Points on a hilly landscape, in no order, each with its height.
A climber steps from a point to the highest of its 5 nearest points, and stops where none of them is higher. Distance is the straight distance between rows; heights are no part of it.
K247 (h 225): [-1.27 -0.21 -2.78  0.42  1.54  1.37 -0.24 -0.53]
K588 (h 415): [ 1.53  1.60  4.03  1.82  1.40 -3.17 -1.95  3.08]
K548 (h 693): [-3.48 -4.45 -3.77 -1.29 -3.08  3.26  4.28 -1.66]
K8 (h 147): [-0.79 -0.62 -2.80  0.09  2.07  1.78  0.10 -2.00]
K484 (h 551): [ 3.64  1.52  3.71  0.16 -0.55 -4.04 -4.24 -1.04]
K726 (h 56): [-0.14  0.56 -2.42 -0.81  1.67  0.20 -1.96 -2.67]
K436 (h 673): [-4.04 -3.79 -3.83 -1.12 -2.48  3.15  4.76 -0.26]
K889 (h 267): [-0.79 -1.22 -4.37 -1.43  0.77  1.10 -0.38 -4.48]
K3 (h 643): [-5.24 -6.13 -3.16 -1.80 -5.10  2.35  3.60 -2.67]
K311 (h 511): [ 1.74  1.48  2.69  0.63  0.78 -2.63 -2.74  0.13]
K800 (h 398): [ 1.43  2.58  4.64  2.59  1.69 -2.43  0.56  4.24]
K13 (h 636): [ 5.47  2.29  5.52  0.05 -0.60 -3.99 -2.03  0.03]
K940 (h 384): [ 0.14 -1.04 -3.11 -2.52  0.27  0.47 -1.69 -6.03]
K63 (h 449): [-2.28  2.12  0.50  2.58  3.27  1.34  0.17  4.73]
K559 (h 664): [-5.71 -3.95 -3.45 -1.04 -4.54  3.69  4.99  1.04]
K695 (h 669): [ 5.22  2.11  4.88 -0.08 -0.18 -3.96 -1.43  1.50]
K227 (h 639): [ 7.43  3.94  6.42  0.44  0.15 -3.77  1.14  2.21]
K897 (h 566): [ 7.83  2.81  6.09 -1.46 -1.35 -4.21 -1.29 -0.71]
K757 (h 462): [-1.90  1.24 -1.61  2.29  3.33  2.45  0.69  3.76]
K738 (h 635): [-7.35 -6.06 -2.40 -0.90 -6.00  2.27  3.86 -1.64]
K619 (h 235): [ 0.84  0.89  0.18  0.23  1.34 -1.91 -3.88 -2.01]
K406 (h 629): [ 7.86  4.59  6.95  0.43  0.75 -2.87  2.58  2.89]
K660 (h 593): [-5.80 -6.50 -2.47 -1.57 -5.90  1.89  3.42 -4.15]
K999 (h 626): [-3.59 -1.74 -4.17 -0.13 -0.66  4.67  5.01  2.76]
K41 (h 542): [-3.37  1.20 -1.94  1.44  2.16  3.76  2.78  4.30]
K539 (h 512): [-1.49 -3.89 -3.70 -2.07 -1.23  1.39  1.63 -5.20]
K882 (h 711): [-1.12  0.65 -1.85  0.84  2.69  1.25 -1.01  0.74]
K503 (h 653): [-5.56 -3.72 -2.86 -0.03 -4.57  4.43  5.39  2.87]
K827 (h 721): [ 7.42  2.47  4.93 -2.24 -1.64 -4.23 -3.69 -2.08]
K931 (h 625): [-4.21 -1.43 -3.71 -0.15 -2.65  5.28  6.53  4.24]
K50 (h 424): [-0.03  2.39  1.91  1.90  2.11 -0.73 -1.63  2.49]
K620 (h 509): [-3.72 -0.15 -3.02  1.05  2.01  3.09  2.45  2.17]
K302 (h 675): [ 6.14  1.70  4.96 -0.77 -2.06 -4.02 -3.59 -1.32]
K964 (h 434): [ 1.71  1.29 -0.14 -0.11  0.87 -2.51 -5.55 -3.50]
K379 (h 376): [-1.56  0.77 -1.82  1.76  2.79  1.37  0.23  2.49]
K466 (h 521): [ 1.31  0.46 -0.77 -1.81  1.00 -1.82 -5.59 -5.84]
K205 (h 400): [ 2.96  2.26  5.18  2.06  1.17 -2.92  0.68  4.08]
K229 (h 571): [ 3.88  1.00  2.59 -1.44 -0.31 -3.77 -6.48 -4.10]
K636 (h 407): [ 0.99  2.39  2.63  1.62  1.69 -2.47 -2.73  1.82]
K188 (h 585): [-3.81 -0.15 -3.25  0.34  1.32  4.34  3.81  3.65]
K535 (h 448): [ 2.54  1.63  1.73 -0.06  0.85 -2.91 -5.03 -2.05]
K335 (h 125): [-0.33  0.84 -0.72  0.25  2.07 -0.49 -2.41 -1.17]
K600 (h 683): [ 3.66  2.25  4.31  0.45  0.42 -4.08 -2.89  1.12]
K295 (h 624): [-2.13 -3.89 -3.71 -1.91 -1.95  2.55  3.09 -3.42]
K642 (h 734): [-0.14  1.32  0.45  1.53  2.67 -0.67 -2.76  1.44]
K443 (h 310): [-1.03 -1.97 -3.78 -1.03  0.52  2.15  0.94 -2.68]
K176 (h 241): [-2.25 -1.24 -3.58 -0.38  1.61  1.72  0.15 -1.97]
K854 (h 628): [ 6.73  2.01  5.42 -2.00 -2.58 -4.04 -4.94 -3.69]
K857 (h 388): [-0.33  1.93  3.00  2.81  2.07 -1.92 -0.92  4.48]
K505 (h 397): [-2.05 -1.69 -3.91 -0.13  0.49  3.02  2.72 -0.33]
K941 (h 600): [-4.95 -0.45 -3.65  0.48 -0.11  5.23  5.52  4.92]

For each start below, name the point where the climber stops.
K964 -> K827
K466 -> K827
K619 -> K600
K63 -> K548
K857 -> K642
K535 -> K827
K757 -> K642
K247 -> K642
